Points, in no order, along strands that fork and pass close to each other.
(in the rows, 128 means zero)
Points whose rows are less than 103 apart are linked; no others are. Some points are linked to none.
k373: [106 179 123 130 158 113 142 124 121 143 120  88 146  98 122  93 116  97
 113 152 183  76 117 152]
k275: [123 134 110 177 104 151 155 114 166 121 167 135 135 139 130  99 110 149
  69 112 110 132 103 125]
k802: [165 118 166 183 134 101 121 116 136 136 153 103 171 119 114 156 147 114
 125  81 147 140 139 111]
k723: [136 107 139 151 132 124 142  96 106 165 137 196 115 112 181 172 136 102
 177  98  93 111 175 111]
k684: [108  68 147 112  99 159 144 159 150 150  97 127  82 161 173 152 108 117
 143 169 132  67  80 192]
k893: [102  80  74  94 117 171 143 125 157 108 106 143 128 125 150 180 128 156
 140 164 126 185  96 148]
k693: [166 123 128 123 133 127 130 121  68 110 112 161 118 129  84  68 123 105
 142  82 143 104 168  84]
k524: [ 72 202 130  69 155  98 133 125 102 159 110 119 107 115 141 103 130 123
  95 135 128 101 120 159]
k581: [159 160 108 129 118 161 104 118  60 128 150 158 118 183  93  92  96 108
  94  91 114  94  86 115]
k372: [158  98 116 127 185 124  84 147  84  91 120 164 160  94 115 118 143 165
 167 116 127 164 171  93]
k368: [121 110 120 131  96 123 129 111 110 130 103 140  66 172 145 156  98 102
 199 117  89 110 108 124]
k408: [142 145 120 128 100 122 134 113 125  89 133 152  93 189 111  91 119 152
 104  56  94 167 121  96]
k969: [ 88 153 142 112 124 108 153 138 155  98 136 109 144 114  70 108 139 129
  84 138 108 154 175 150]
k676: [115 113  98 109 144 161 104 144 137 105 118 138 144 122 146 153 122 194
 137 152 133 162  92 159]
k155: [151 168 141 175 151 128  89 131 113  97 109  60 130 138 112 144 118  79
 175 162 220 128 103 134]
k640: [153 104 153 137 116 137 102 142 149 136 151 126 161 102 114 104 132 178
 130 163 121 109 140 115]
k905: [146  76 102 144 170 127 130 143 122 104 113 171 166  89 135 153 161 133
 148 100 134 171 185 103]
k886: [150 139 190 116 145  80 116 145 162 118 134  85 138 107 110 114 160 155
 131  81 154 147 114  98]
k41: [ 83 167 118 135 133  99 131 105 158 133 138  86 137 116 143 175 118 118
 142 157 118 134 113 162]
k89: [113 138 136 160  82 173 166 125 156 100 163 152 110 159 108  89  98 151
  63 138 113  96  84 150]
k321: [122 150 126  94 131 105  89 119  83 135 134 148  99 140 124 109 127 163
 136 127  72 153 159 105]
k468: [128 104 136 156  93 159 126 137 178 154 166 134 118 134 177 137 101 158
 140 203  96  88  89 139]
k838: [132 108 118 157 149 122 130 143 161  96 131  83 186  99  91 150 142 113
 129 173 155 164 160 135]
k518: [129 154 158  92 146  56 106 125 117 192 141 122 127  76 142 110 149 118
 154 135 124 117 192  79]
k375: [118 123 139 147 174 123 101 151 111 166 142 151 202  91 124 138 156 140
  81 143 131 115 192 161]
k366: [154  68  57 145 132 175 157 136 124  92  91 129 146 110 126  93 126 116
 144 176 156 141 163  98]
k52: [173  92 117 177 109 126 156 123 116 116 105  86 136 105 104 103 128  71
 173 155 183 118 177  82]
k139: [148 134 100 155 133 152 102 132  99 120 148 151 107 175 123  92  96 143
 129  90 111 122  70 100]
k23: [125 117 109 159 184 146  95 137  97 144 130 169 184  97 165 142 138 146
 111 129 160 105 156 161]
k435: [131 165 148 152  75 141 143  93 116 109 158  98 109 168  55 113  98  99
 105 123 120 107 105 142]
k132: [166 139 139 175 154 140  73 136 111 108  95  98 106 134 159 149 123  79
 202 171 220 107 120 115]
k144: [119 167 151 130 105 115 135 106 120 135 136 117 116 164  98 130 120 108
  93  85 114 104 110 145]
k16: [112 118  99 169 122 117 171 136 139 103 121 143 163 140  74 114 139 109
  74  77 110 176 190 124]
k15: [144 122 103 178 177 125 142 135 114  94 100 111 163 101 131 139 150  96
 136  97 204 148 134 116]
k925: [113 108 134  85 125 147 101 137 122  91 105 123 120 121 126 166 131 193
 162 185 108 157 115 168]
k480: [129  96  98 150 152 123 150 131 153 131 115 133 169  92 153 145 152 131
 121 122 138 150 160 115]
k900: [116 122 165 100 188 104 117 150 120 123  85 133 147  81 157 166 173 151
 156  99 168 128 139 147]
k685: [122 142  84 154 172 106 143 112 111 115 106 122 138 112 151 151 128  93
 161 107 163 143 138 120]
k380: [126 133 111 120 150 117 117 144 154  98 115  88 115 133 135 139 122 148
 170 111 130 159  61 110]
k811: [ 86 153 108 117 110 117 171 102 113 131 113 143 116 138 106 103 123 105
  76 106 104 116 175 159]
k624: [150 111  79 204 126 160 155 130 153  96 145  96 158 125 123 132 119 122
 111 143 163 174  94 113]
k823: [ 89 189 138  71 155 117  93 133  86 112 127 134 122 140  83 104 129 168
  78 132 112 151 124 168]
k531: [ 92 147  86 144 118 139 121  98 110 103 129 140 124 164 108 175 104 133
 112  90 106 158  96 171]
k135: [102 122  67 163 157 151 121 156 110 145 142 157 188 113 108 103 112 114
 109 191 107 120 191 140]
k832: [ 78 174 118  75 156  91 122 130 111 123 111 113 111 107 121  96 126 162
 113 148 109 145 141 146]
k787: [ 65 168  91 106 157 117 123 137 126 150 130 162 138 102 171 128 136 175
  79 108 120 157 105 164]
k543: [162  84 108 162 134 160 150 127 136 136  95 132 121 123 196 145 137 108
 161 146 165 113 122 111]
k500: [131 114 129 105 115 134 132 137 162 147 133 133 124  99 161  76 128 179
 127 180 101 109 151 115]
k647: [164 119 167 108 120  97 134 122 106 157 115 166  79 106 137 117 129  97
 218  91 140  94 152  78]
k268: [166 156 164 102 120 134  59 130  63 136 161 139 148 152  64 128 121 131
 111 110 123 109 123 128]
k174: [134 175 140 119 160  69  93 122 134 158 177 113 157 117 115 134 151 118
 101  95  93 172 154  87]
k107: [113 111 146 127  69 178 180 135 178 110 134 134  81 147 135 101 112 153
  95 160 119  88  73 147]
k908: [109 131 155 103 112 129  93 123 106  99 123 123 128 130  88 146 127 176
 126 157 104 137 144 182]
k160: [120 101 133 130  83 180 175 137 189 128 146 116  94 127 157 128 103 132
 128 209 122  88  65 132]
k3: [131 108 131 122 142 145 129 146 171  93 145 103 175  89 105 143 141 164
 117 197 147 152 129 147]
k400: [132 129  78 145 126 131 145 121 140  85 117 140 106 151 127 105 117 151
 120  57 117 180  85  91]
k198: [163  95  94 210 113 149 152 116 122  98 131 107 158 133 101 138 126  93
 129 132 144 166 149 110]
k631: [105 100  90  78 154 137 149 140 177 135 109 116 137  80 181 141 150 171
 130 176 129 175 113 119]
k726: [130 195 129  61 139  97  59 126  69 153 161 142 109 136 102 119 128 144
 106 164  71 159 141 112]
k722: [147 180 180  92  93  92  96 123 132 194 177 129 114 146 126 104 126 123
  96 112 108  99 137 101]
k18: [126 143 165 136 123 105 101 122 121 202 163 130 115 140 163 170 116  96
 147 117 111  80 107 135]
k732: [128 159 131 110 130 148  95 114  51 129 108 135 127 147  94 117 110 102
 136 138 171  64 126 161]
k596: [118 155 114 126 186 119 104 129  68 151 137 169 156 109 144 150 137 111
 119 104 137 119 155 141]
k145: [135 102 163  93 129 169 117 162 156  85 128 122 151  97  97 117 145 198
 103 174 143 132 106 154]
k414: [132 154 105 160 176 120 118 122  90 100 145 136 161 137  89 144 134 107
 101  54 143 170 122 122]
k173: [139 124 166 132 106 147 110 122 107 174 150 174 139 137 139 114 129 146
  83 108 108  67 150 151]
k88: [ 99 167  97 115 181 118 112 133 103 160 137 145 150 101 166 110 130 151
  93 125 136 112 119 140]
k863: [117  94 105 132 177 126 144 183 149 131  87 127  88 137 199 147 132  99
 162  92 172 132  48 135]
k430: [117 140 124 160 159 114 117 140 142 146 167 138 195 105 114 124 138 143
  60 118 107 149 169 136]
k6: [128 159 143 118 141 113 124 118 108 107 130 157 100 173 113 125 137 129
  95  21 115 153 109 118]
k627: [147 102 173  99  68 138 105 136 113 147 108 148  82 156 119 100 116 157
 160 129 111  79 138 125]
k102: [112 142 120 147 107 169 112 113 113 166 161 177 135 156 151 134 106 147
  67 121  83  91 118 174]
k646: [130 102 126 100 144 165 161 142 159  94  98  84 148  91 115 124 137 124
 130 197 202 125 105 141]
k587: [157 107 132 123 152 133  81 145 107 107 126 129 159 112 114 109 136 175
 152 138 135 132 139 118]
k389: [100 140 136 106 113 112 140 110  83 152 118 165 131 130 110 128 140  96
  89 116  88 115 226 149]
k166: [139  99 157 148 124 141 114 128 148 123 119 109 139 134 145 203 144 141
 153 126 134 139 103 156]
k298: [150  75 190  88  73 167 169 124 186 103 102 114 106 154 106 133 161 156
  88 116 128 145 128 134]
k103: [125 148 109 157 152 119  99 135 102 152 178 137 199 134  84 140 128  97
  78 126  89 143 185 126]
k837: [109 139  94 135 144 143 100 122  96  97 106 116 115 159 133 155 101 122
 173 132 146 132  95 155]
k26: [182  97 140 161 106 135 175 120 150 128  92  51 126 103 128 129 146  64
 163 162 197 134 138  88]
k830: [115 121  81 159 118 132 138 135 137 126 152 114 155 103  99  98  98  95
 151 237 118 106 177 118]
k131: [119 137 120 134 142 120 160 133 142 101  92  76 144  99  96 108 132 101
 123 155 193 117 130 144]
k474: [129 127 167  82 109 157 131 152 139  85 114 133 116 135  94  68 125 194
  99 157 141 103 102 152]
k660: [143  58 135 122  98 165 136 126 157 136 132 165 148 116 152 143 154 179
 105 145  79 148 184 132]
k381: [102 192 165 118 122  97 119 132 172 146 181  95 107 151 131 122 110 134
 110 124 103 120  66 129]
k930: [134 134 144 126 125 162 110 134  77 138 123 153 140 137  92  76 117 139
  93 138 158  63 140 164]
k846: [ 97 161 116 120 120 136 109 134 126 161 171 133  97 167 151 119  82 121
 111 150  76  85  52 157]
k600: [129 134  83 132 149 136 133 135 107 122 130 132 141 110 119  51 104 130
 126 157 129  99 147 102]
k593: [ 84 209 140 107 149 104 110 121 139 153 176 108 134 130 122 156 118 126
  87 131 106 121  78 164]
k504: [150 156 161  97 123  82 107 135  89 183 157 167 146 123 104 118 158  86
  95 117 101 129 222  92]
k207: [111 113 147 116 153 123 153 164 149 137  84 108  93 134 167 126 136 113
 135  99 175  89  68 155]
k537: [124 187 113  90 124 138 101 114  77 123 148 160 113 186 107 113 114 129
  67  88  85 129  99 134]
k285: [170 110 137 132 159 102 152 119 119 136 120 167 110  84 157 118 138 102
 212  97 133 126 166  58]
k81: [121  99  47 125 115 136 169 119 161  87 106 143 126 119 135 112 136 141
 118  91 114 203 124  87]
k632: [112 183 127  71 104  97  96 106  88 210 156 126 118 118 131 143 119  87
 121 175  94  82 156 128]
k184: [ 97 176 131 138 130 103 136 126 180 129 176 115 116 157 149 135 122 150
  90  83  95 167  67 134]
k946: [ 80 177 141 118 109 111 142 113 166 106 154 127 117 147 113 141 127 163
  70 107 103 162 103 167]
k340: [118 119  83 114 142 104 160 142 173 101 116 135 141 113 137  91 153 161
  87  87 118 205 148  91]
k188: [140 186 156  86  91  96 111 112 128 146 167 116  86 184 104  75 110 117
 104 109 104 116 110  96]
k793: [ 89 177  75 114 140 116 107  90  94 159 150 122 125 130 148 154  92  96
 156 190  92 109 133 145]
k842: [142 128 189  72  65 117 115 127 122 112 111 134  82 168  98  85 136 172
 132 119 113 126 161 131]
k604: [149 141 137 139 171  84  93 133 133 159 164 127 168  89 141 119 148 137
 131 107 124 135 153  85]
k452: [114 110 140 133 106 114 124 142 102 149 127 173 147 140  85 115 143 128
 100 142  64 141 252 131]
k393: [132 141 129 128 139  83 156 113 157 157 127 124 108 118 174 120 134 111
 149  79 116 117 123  79]
k477: [149 153 158 154 148  86 105 123 140 124 162 107 168 133  77 133 146 115
  95  69 120 169 157  97]
k583: [137 111 124 128 145 153 145 148 157 146 114 137 142 111 177  91 138 164
 109 133 151  95  90 124]
k425: [145 119 122 130 102 137 122 119  88 149 120 144 133 118 106  72 105 129
 131 162 136  65 172 123]
k714: [128 155 124 125 172  85  85 113 107 109 152 113 146 120 110 173 136 129
 168  94  99 181 130 101]
k563: [107 134  92 124 134 130 138  99  77 135 106 171  81 152 159 155 105  95
 176  89  97 121 118 126]
k250: [107 154  76 132 122 128 109  79  69 125 127 131 129 152 111 171  97  82
 155 158  96 123 164 150]
k356: [141 150 183  96 106 101 108 118 111 116 131 125 116 150  75 101 135 145
 117  81 132 132 163 116]
k757: [160  75  69 166 128 193 141 124 119  86  80 123 139 125 135 141 124  89
 142 198 189 145 157 130]
k849: [117 148 101 116 161  89  94 121 103 122 153 137 132 118 118 137 129 152
 139 123  67 192 166  97]
k879: [138 148 118 125 116 115 137 137 153 130 160 117 137 110 101  33 107 141
 110 172 112 106 154  84]
k281: [134 118 167 134 151  83 142 151 184 170 129 130 108 121 197 128 156 131
 138  64 121 123  93  91]
k885: [108 204 133 113 161 105 101 114 103 163 167  99 171 123 108 169 129  84
  79 135 137 105 112 165]
k546: [ 94 151  88  94 162 106 125 148 164  84 119 101 129 109 134 126 133 177
 135 117 130 199  78 124]
k31: [127  87 168 150  64 158 141 129 141 169 123 127  95 156 146 144 110 115
 140 160 126  60 107 176]
k119: [164 101 132 173 115 127 141 137  93 127 114 115 156 119  63  93 130  76
 143 123 161 112 193 100]
k134: [169  89 162 111 132 107 117 128 135  97 101 105 118 123 117 164 151 134
 206  98 143 162 118  86]
k841: [139  77 138  65 130 147 125 138 112 124  74 153 110 103 152 119 154 181
 158 157 115 131 166 111]
k553: [150 133 165 125 170 120  81 145  95 196 160 191 128 118 180 130 135 132
 156 100 115  85 123 102]
k502: [116 113 118 148  99 187 198 136 167  98 117 100 107 130 136 140 117 101
 111 182 185 119  61 160]
k824: [146 116  97 164 113 155 125 120 151  74 153  99 140 140  97 134 106 153
 134 149 120 172  69 123]
k280: [104 157 132 102 188  65 107 136 128 129 114 113 143  80 138 142 165 157
 134 106 127 183 147 115]
k80: [114 101  90 172  96 153 186 107 138 101 115 162 138 141 116 129 132 128
  63  69 117 166 151 147]
k611: [138 199 142  80 115  66 127 117 130 137 169 123  99 166 120  69 129 119
  84 101 100 162 158  73]
k83: [142 107 134 140  64 144 190 119 189 117 142 134 122 121 118  75 128 137
  77 143 104 124 158 107]
k96: [ 78 158 154 121 126  94 117 115 140 160 131 111 115 142 154 200 134 129
 131 109 103 124 102 181]
k283: [158 126 191 168 133  92 121 133 132 147 139  91 114 131 133 170 136  78
 183  73 166 115  97 110]
k688: [112 120 140 112 133 110 145 128  91  89  78 147 131 129  70 121 153 121
 117  73 132 154 200 137]
k513: [ 82 151  72 124 115 118 152 101 102 126 118 123 129 135  93 127 105  90
 117 152  87 132 177 146]
k958: [121 139 167 113 175 103 126 148 123 145  93 125 124 107 157 123 153 127
 142  88 181  88 101 143]
k628: [141  76 161 140  53 147 126 106 121 168 121 134 103 141 143 166 118 123
 181 163 113  78 160 142]
k109: [130 103 114 116 155 109 156 153 201 156 110 104 116 109 205 126 147 138
 143 104 132 145  73  89]
k413: [110 129  95 115 124 123 144 135 158 155 131 125  89 128 184  74 100 146
 151 156  93 100  83  97]
k937: [136 109  47 136 144 190 128 149 144  79 110 120 142 119 148 117 110 139
 135 189 194 157  76 123]
k759: [106 134 188 104 107 105 137 125 140 166 103  97 122 110 132 146 146 130
 135 142 153  74 136 168]
k677: [135 118 126 129 152 120 135 138 100 140 119 191  69 146 177 138 108  88
 202  73 108 108  97 108]
k377: [129  94 163 117 106 142 118 123 129 147 118 159 134 127 139 130 154 172
 104 124 107 108 166 157]
k968: [ 99 177 179 115 105 104 109 108 121 189 151 104 117 151 127 180 121  92
 115 124 120  85 105 180]
k826: [163  70 183 110 111 160 168 140 189 122 107  85 115 132 127 139 156 127
 112 114 158 150  91 111]
k773: [109 151  78 165 163 134  97 124  96 148 153 137 188 125 115 148 102  74
 115 186 130 117 179 149]
k442: [151 125 127 135 113 126 107 100  84 166 150 176 114 135 149 133 116 105
 159 106  92 103 155  89]
k728: [109 104 121  98 112 142 168 126 197 117 115 104 100 130 149 166 134 144
 124 118 111 171  79 133]
k933: [155  68  93 108 121 145 151 142 116  99  78 138 128 111 108  75 138 133
 153 150 122 135 186  84]
k357: [106 145 146 146 104 111 170 112 195  89 143 106 139 135  95 145 141 143
  58  85 122 182 111 150]
k420: [115 137 130 163  87 147 160  96 151 124 148 156 127 168 119 120 120 133
  47  74  99 133 132 154]
k782: [120 149 121 164 115 133 125 109 134  93 155 100 127 162  96 154 109 134
 124 101 103 170  80 135]
k959: [127 101 123 156  98 136 140 127 142 153 142 123 170  98 113 116 122 117
 123 204 119  88 200 139]
k383: [128 155 117 126 122 129 107 117 119 170 168 179 103 174 177 115 108 141
  89  82  62 123 112 107]
k992: [104 186  87 105 126 118 103 108  98 159 159 124 102 169 143 155  87 101
 133 149  78 115  75 138]
k444: [ 93 106 131  99 123 159 135 147 114 132  80 147  99 145 158 143 128 149
 129 141 146  81  93 207]
k58: [149  87 174 162 125  97 154 149 158 133 110  94  82 146 155 180 143  69
 187  73 145 142  77 116]
k522: [153  83 185 120  46 142 167 109 175 123 116 136  89 166 131 133 151 137
 114  95  99 130 155 121]
k679: [157 131 140 154 109 128  81  99  90 134 174 121 145 154  80 143 110 116
 137 119 110 121 132 112]
k472: [106 128  67 106 147 140 135 150 139  69  89 121 142 111 109 115 133 164
 125 118 164 190  83 135]
k32: [106 117 141 114 120 112 141 108 108 115  87 110 134 107  96 159 143 112
 154 138 141 124 182 162]
k509: [113 153  64 169 133 143 158 132 152 122 148  99 121 125 157  96  87 116
 132 161 146 121  57 112]
k319: [144  74 132 169  74 161 129  96 130 154 139 132 150 125 130 159 114 120
 153 199 117  91 176 151]
k525: [105 200 103  87 162 102 133 115  93 166 124 110 126 120 134 101 116  71
 114 129 149  75 102 128]
k560: [111 147 127 109 147 119 134 123  86  93  96 160 122 145  93 115 142 137
  82  43 143 151 146 145]
k33: [121 116 126 111  83 121 166 114 134  72  90 101 108 143  60 109 128 115
 135 129 118 153 168 131]
k748: [113 103 102 146 129 124 142 148 127 127 118 169 157 132 100 110 142 135
  88 116  89 165 219 125]
k464: [142 152 181 110 142 119  54 140  93 138 164 128 173 126  79 128 136 165
  98 132 127 127 140 153]
k707: [126 104  91  99 120 153 145 138 177 121 131 134 110 108 171  87 118 178
 135 172  94 138 102  92]
k652: [109 125  61 113 160 130 139 141 159 138 106 122 132  96 197 124 126 148
 156 175 146 133 102 120]
k325: [111 131 116 137 122 143 157 135 170 134 143 112 146  77 158 108 117 127
 123 222 154  72 119 146]
k801: [149 115 143 192 166 111 114 140 154 120 153  96 208 102 100 172 150 120
 112 117 152 158 151 133]
k163: [123 154 136 163 151 114 137 116 117 101 131  90 150 131  88 147 135 111
 102  71 162 145 104 150]
k217: [142 173 150  93 115  76 119 130 154 136 162 101 123 130 102  49 121 135
 116 131 117 131 161  71]
k970: [125  71 149  67 117 192 187 121 171 110 111  91 133 101  96 135 148 121
 114 199 170 142 128 125]
k731: [ 87 173 105 130 163 114  82 113 117 143 146 109 134 130 165 175 106 121
 160 168 128 128 103 162]
k261: [128 152 186 131 112 111 101 132 133 132 172 114 172 123  61 122 137 141
  76 143 120 125 160 155]
k341: [ 68 173  78 125 145 123 114 112 113 144 144 152 131 142 152 177 121 140
  92  89 102 163  96 174]
k216: [178  91 158 176  84 122 166 127 167 164 124  57 114 105 153 138 135  84
 174 151 168 119 110  80]
k724: [138  95 161 133 150 133 108 159 147 105 103  86 118 152 141 193 141 122
 163 121 170 152  58 162]
k936: [146 108 172 129 128 123 152 144 166 115 111 108 122 127 133 115 159 144
 108  75 152 137 106 113]
k578: [191 117 131 172 135 131 113 128  62 122 147 153 150 122  74 100 118  71
 142  96 155 116 169  79]
k690: [140  81 161 158 130 142 128 119 113 144 122 196 112 135 171 195 139 125
 167  78 103 121 140 146]
k231: [102 115 167 113 119 139  94 165 123 116 123 131  92 187 118 151 112 156
 124 104 115 113  57 196]
k741: [156  89 140 163 122 157 109 116  73 135 131 182 154 128 109 136 129 123
 121 109 130  94 181 141]
k137: [124  95  83 141 110 158 152 110 139  95 105 123 133 133 134 158 117 132
 143 154 130 150 121 142]
k517: [123 118 115 134 111 130 179 137 193 110 138 160 143 136 137  78 147 163
  46  90 115 178 159 113]
k222: [105 107 130  80 168 139 123 155 129 114  69 120 133 101 163 164 160 160
 157 136 176 138  98 161]
k762: [100 105 123 121 125 167 151 133 157 140 116 138 158  82 168 139 138 145
 104 215 150  78 149 181]
k47: [110 169  93 138 128 128 113 110  92 159 176 132 169 140 101 157 104  82
  91 160  92 119 151 153]
k982: [116 144 108 115 136 100 150 123 158 176 140 137 104 119 196  88 124 147
 115 114  91 114 134  91]
k286: [160 132 189 120 101  80 117 127 158 150 139  96 137 105 104 109 150 124
 144 101 154 120 164  89]
k807: [121 121 122 139  91 134 159 101 150  94 122 103 124 124  99 129 118 120
 129 152 114 130 131 139]
k779: [122 109  52 126 165 157 130 159 144  86 118 130 169  96 127 100 127 160
 116 160 163 167 108 129]
k606: [122 140 144 172  61 147 176 103 137  96 147  89 108 136  74 121  94  89
 123 170 132 101 110 151]
k329: [118 134  77 158 130 116 150  88 104 130 120 138 121 131 144 150 109  82
 163 103 109 131 150 105]
k866: [129  81 140 108  97 120 135 130 149 126  95 130  66 153 162 160 132 129
 191 108  89 140 110 108]
k161: [120 141 156 103 183  74 107 141 132 162 123 124 147  64 170 119 159 151
 141 128 134 125 164 104]
k251: [127 116  90 100 114 126 143 109  85  86  81 154  82 141 110 101 121 130
 164 102 102 142 163 102]
k39: [114  94 106 143 149 168 126 130 118 126 100 146 170 104 151 149 138 145
 116 169 164 108 155 182]
k350: [169  87 111 197 104 192 149 117  93 103  87 114 115 140 151 139 128  82
 147 149 195 127 139 137]
k316: [172  83 183 130 153 112 120 155 138 103 118 154 100 133 144 175 148 125
 208  61 129 164  92 105]
k501: [132 109 139 103 117 121 129 138 117  68  93 121 132 133  66 101 151 154
 121 117 122 160 179 125]
k338: [ 96 201  94  86 151 111 105 134  99 144 165 118 148 102  98  92 100 110
 105 209 106 105 131 135]
k806: [119 140  74 171 136 155 173 124 165 125 136  97 133  97 176  97  97 107
 133 211 169  89  92 118]
k854: [154 106 158 151 129 119 107 153 150  92 125  75 110 163 112 161 132 132
 172  96 139 165  50 123]
k267: [149 129 181 140  89 105 120 131 161 174 153  97 122 124 127 114 124 124
 140 129 132  89 115 110]
k582: [145  82 152 114 124  95 156 150 175 128  99 116  72 143 169 151 146 106
 179  71 112 150  85  90]
k867: [158 191 158  68 105  80  69 128 102 190 186 135 116 136 112 133 134 126
 103 146  83 133 151  91]
k765: [121 168 160 145 138 116 115 119 100 134 126  92 126 157  98 156 126  95
 119  87 160  99  81 169]
k904: [184  79  94 220 113 202 147 125 102  90 115 114 137 143 143 163 126  93
 139 134 175 179 126 116]
k986: [103  93 100 105 143 126 159 141 174 133 110 124 161  73 147 136 152 142
 109 179 120 165 171 124]
k92: [138 113 215 134  80  98 130 125 168 164 140 132  85 170 149 151 144 123
 131  59 108 120 127 118]
k418: [159 102  95 174 113 160  90  99  87 153 169 171 145 142 141 128  99 132
 143 141  80 105 161 105]
k241: [118 120 167 128  90 111 157 111 171 137 122 126 106 150 147 155 146 138
 118  84  93 139 134 137]
k725: [120 114 114 120 163 135 117 154 178 136 139 127 156 100 182 160 147 181
 126 140 128 162  88 137]
k703: [138  82 135 111 108 143 150 126 136 125 104 198  84 151 182 144 141 160
 136  68  83 153 135 111]
k696: [134  74 160  82 128 185 203 128 188 134 101  80 122 110 124 136 161 109
  96 146 189 141  93 118]
k847: [136 142  86 176 105 144 124 107 116 143 166 107 138 127 114  90  78  95
 149 196 127  93 141 110]
k775: [129 100 116  92 129 141 147 130 124 103  83 120 128  97 130  96 141 146
 143 165 145 113 150 123]
k365: [114 183 112 111  97 101 140  88 120 166 142 101  90 153 120 111 101  74
 137 124  99  94 111 110]
k981: [117 159 150  83 134 123 131 133 104  93 106 157 114 154 104  63 140 176
  68  80 136 148 141 144]
k898: [126  74 130  93  82 163 148 117 163 128 106 174 101 143 171 144 154 188
 104 113  76 168 156 134]
k639: [127  85 117 141 131 151 118 141 115 116 107 185 100 147 168 168 131 151
 158  77 103 151 102 138]
k706: [128 147  98 111 130 119 146 117  85  94  97 123  95 144  97  73 110 110
 146  93 136 119 124  95]
k220: [139 179 141  71 137 130  74 132  52 108 139 154 120 164  74 111 130 138
  86 107 117 130 128 148]
k461: [142 153 169  85 138  77 121 118 104 190 140 158 103  80 138 128 144  86
 182  94 139  94 177  80]
k978: [ 76 170  64 121 163 128 127 156 101 146 152 142 162 107  97  88 101 113
  98 202  96 132 175 134]
k124: [147 100 141 152  74 167 158 107  99 111  96 136 103 158  95 103 120 117
 111 107 142  86 134 149]
k567: [177  61 114 175  98 202 126 142 113 100 125 153 112 169 136 128 115 160
 138 131 121 135  84 126]
k277: [147 120 202 145 110  98 113 132 122 184 148 133 102 151 139 166 136  91
 150  67 132  86 106 130]
k889: [154 141 135 150 111 135 100 111  76 125 137 107 141 146  84 125 107  89
 151 139 163  94 134 133]
k351: [127 112  49 105 155 153 140 130 147  93  87 104 126 111 163 123 128 126
 173 180 168 168  95 101]
k999: [167 124 153 119 160  91 105 140 129 100 108  85 138  97 109 123 148 132
 206 122 169 145 125  69]
k977: [144 131 124 137 161 144  67 140 125 110 101 102 131 126 167 157 121 126
 199 200 192 118 116 137]
k448: [115 133 135  81 135 136 129 155 130  81 101 139 131 118  94  59 137 191
  76 137 146 143 142 145]
k93: [132  87 122 137 182 119 132 178 128 136 101 174  74 136 207 141 123  89
 201  87 139 120  75 127]
k473: [125 143 121 119 181  80 110 141 137 108 116  76 164  83 117 141 150 129
 173 129 159 162 133 108]
k291: [123 205 123 109 117 112 103 115 100 154 180 108 163 133  67 148 119  67
  69 171 116  92 127 157]
k715: [171 104 164 149 188 123  80 160 118 128 140 176 123 130 167 179 136 129
 214  87 134 135  89 115]
k730: [148  81 161  95  97 143 115 133 106 148  96 171  93 124 153 123 140 159
 189 137 110  97 169 112]
k697: [110 126  48 138 124 160 163 133 174  99 153 131 127 114 153  90  96 160
 123 186 116 143  72 101]
k943: [101 123 129 106 158 149 132 139 104 117  65 123 127 120 151 139 137 131
 138 139 197  94 110 192]
k769: [166 111 150 177 162 129  92 133 113 141 155 145 143 127 164 158 129 122
 175 103 141 121 110 100]
k797: [168 103 185 172  71 127 159 134 195 169 163  72 121 112 137 127 134 116
 137 155 137 105  89  92]
k234: [ 80 149 124 136  88 158 135 117 143 140 160 156 100 155 143 138  92 149
  93 158  75  91  90 184]
k672: [120 143 100 136 155 131  64 119 108 124 135 115 148 126 150 153 105 132
 187 200 137 121 136 142]
k176: [100 151 183 115  82 139 142 120 143 108 141 129 117 140  82 112 119 145
  75 147 127  95 127 178]
k789: [162 145 138 176 194 123 130 131  87 103 126 139 157 115 118 144 148  97
 129  53 194 140 115 117]

A fork is a point with three links. Follow the links from the first point to the second and name the forks in between, in order.
k982, k33 | k707 k631 k676 k807
k15, k400 | k807 k560
k102, k582 | k793 k731 k277
k578, k793 | k826 k277 k731

Follow the links from the first point to the second, and from the first to the third. Name the last point that the two ways share.
k992, k537, k501 | k277
k267, k525, k389 | k826
k52, k250, k58 | k277
k933, k47, k640 | k23

A fork is a point with three links, a tip a point with one. Leave the first point through the second and follow the links. Name the first fork or tip that comes.
k690, k639 | k793
k628, k31 | k563
k782, k824 | k356
k826, k936 | k251
k452, k748 | k468
k329, k685 | k807
k904, k198 | k23
k867, k722 | k268
